Points on a hilly landscape, in no order, each with its height.
A ball rolls from a point to the lowest of its 5 nearest points, and stops where none of them is lower. Distance is the straight distance between rows; heights are no part of it.
malup (h 758): [-16.0  12.0  -6.2  21.5  17.4  25.6 -43.7 -26.1  35.3]
vafus (h 268): [ 58.6 -36.5 -24.8 -21.7  58.3 -24.1 -15.4 -19.7  33.9]
sope (h 139): [ 49.6 -37.4 -10.8  -3.9  53.0  -5.1 -17.4 -14.9  27.3]
kud (h 297): [ 68.7 -44.5 -14.3 -28.4  63.8 -21.3  -0.9 -11.0  27.7]
faf (h 445): [-52.7 -21.1  22.5  24.9 -72.6 -62.0 -10.5 -11.6 -49.0]
Bezak (h 662): [-13.3  33.4   3.2   3.9 -15.6  29.9 -10.3 -14.7  10.3]
nal (h 715): [ 15.5  14.6  20.7 -10.2   8.5  37.4  32.7  26.5  -8.5]
fos (h 829): [-50.7  38.6  -3.6   5.0 -28.1  19.4 -37.0 -31.0  33.3]
vir (h 394): [-20.8  34.1   5.8  -4.4 -36.4  14.7  -0.4 -13.8  -4.8]
rutim (h 150): [  6.5  16.1   6.2  10.6  11.9  37.3 -11.8  -7.5  17.1]
Fip (h 612): [ 15.0 -18.2 -27.0  16.8  46.9   4.1 -45.7 -23.5  40.5]
vuz (h 393): [-22.0  -7.3   0.4   3.3 -45.4 -48.7  55.5  51.4 -65.2]
dar (h 540): [-13.3  -6.3  -1.0  -4.2 -38.9 -38.2  77.8  70.8 -52.4]
situn (h 526): [-15.2   7.5   3.7 -11.6 -45.4 -30.7  54.6  37.6 -54.0]
fubig (h 564): [20.4 -1.5 11.2 10.3 27.9 36.1 -2.3  3.9 10.8]
fafa (h 300): [ 51.3 -38.0   8.1  -5.7  58.4  12.4   2.9   5.6  13.1]
samur (h 722): [ 3.3 22.9 13.9 -4.8 -6.4 39.4 17.0  7.6 -5.7]
lakis (h 911): [ -2.6  17.3   4.8 -27.7 -29.7  -3.8  66.3  58.2 -32.4]
Somur (h 455): [ -9.3  27.6   5.1 -20.7 -40.7   1.3  33.7  15.2 -33.8]
soz (h 721): [ -9.9  -0.8 -24.2  25.8  36.9  13.4 -55.5 -27.8  41.7]
Fovo (h 179): [-35.4  -4.6  10.2   9.7 -62.6 -52.0   9.3   0.3 -53.7]
tiruz (h 144): [ 65.1 -46.5   3.6 -21.2  65.8 -13.1   8.7  -0.1  20.6]
pima (h 809): [  4.3  19.7  13.0 -24.2 -18.7  21.9  52.9  42.5 -24.2]
lafe (h 280): [ 47.1 -30.3 -34.9 -11.3  50.8 -26.3 -29.9 -24.0  40.1]
Mamos (h 294): [-25.8  10.4   4.5  -7.1 -55.5 -33.7  30.0  15.5 -52.4]
Niz (h 825): [-26.1  27.1  -2.4  12.0  -9.4  28.3 -27.9 -26.2  24.2]
vatuk (h 488): [ 10.0   3.7   4.4  13.8  24.5  32.0 -16.9 -10.6  17.5]
lur (h 774): [ 13.7  11.4  22.8 -22.7   2.2  36.2  52.6  45.6 -12.9]
vada (h 520): [ -2.6  29.7   9.3 -12.2 -25.0  23.3  20.0   4.1 -10.5]
vozen (h 881): [-43.1  24.8 -10.9  19.5   0.1  24.9 -49.8 -29.2  41.1]
vadun (h 586): [ -9.2  20.4   5.7  10.9   3.6  35.5 -16.9 -17.3  16.3]
pev (h 318): [ 55.0 -40.7  14.0 -12.5  67.6   4.0  13.4  10.4  15.3]
rom (h 646): [ 23.5 -20.9 -12.1  18.2  43.4   9.0 -36.2 -18.4  30.8]
Toz (h 657): [-44.3  38.4  -2.7  -2.1 -41.8   9.0 -20.2 -26.3  17.6]
metak (h 637): [  5.7   5.2  -8.9  22.1  31.6  28.1 -33.1 -22.5  27.7]
geso (h 271): [-14.9  22.4   6.2 -13.1 -51.1 -20.1  28.5   9.9 -41.9]
Sog (h 135): [-31.4  23.0   2.2  -9.2 -58.6 -24.8   2.2 -13.7 -27.1]
kada (h 527): [26.8 -6.2 20.3  0.4 35.5 36.8 10.1 15.5  7.4]
Sinar (h 521): [ 33.8 -21.5  24.6  -4.4  49.1  31.4  25.9  32.9   5.1]
Kifep (h 225): [-54.5   8.5   4.2   1.3 -75.8 -47.0 -12.8 -27.5 -22.2]
Furug (h 461): [ 23.9 -26.2 -47.1  -1.4  51.0 -24.0 -48.0 -30.0  51.3]
guso (h 626): [25.3  0.9 26.0 -9.7 27.7 40.3 33.3 32.4  1.4]
Puz (h 704): [ -1.6 -17.1 -39.6  17.6  43.0  -7.6 -60.2 -30.1  51.2]
Pobed (h 468): [ 32.7 -13.0  16.2   5.3  37.2  29.9   4.2   7.2   8.4]
Nep (h 206): [-33.1 -10.8  11.5  13.3 -54.7 -51.5  25.7  21.0 -64.7]
mugoz (h 434): [ 42.7 -31.1  20.1  -5.1  58.3  21.1  17.7  26.0   7.9]
regog (h 79): [-40.7  13.7   6.6  -4.2 -70.4 -41.9  -0.1 -18.1 -33.6]
nurer (h 177): [-46.4  -1.0  13.3  11.3 -72.1 -53.6  -2.2 -12.3 -43.6]
bosu (h 237): [-16.0  29.5   5.6 -10.0 -46.2   0.5  13.8  -4.4 -21.8]
gigup (h 302): [-25.7  -4.9   8.4   0.4 -53.4 -44.2  41.3  34.4 -64.7]
gitap (h 683): [  3.3 -21.7 -56.1   9.0  45.1 -21.0 -59.8 -31.9  52.5]
sop (h 807): [-24.9  -4.3 -31.7  26.6  35.2  11.5 -65.1 -30.2  51.7]

For each start below, name every point that the ball comes to, in order.
Sinar: fafa sope
vir: Sog regog
soz: Fip Furug lafe sope
Mamos: Fovo regog
kada: mugoz fafa sope
gitap: Furug lafe sope

For each start below, name the point where the ball stops.
pima: regog
nal: sope
vada: regog
malup: rutim
Puz: sope
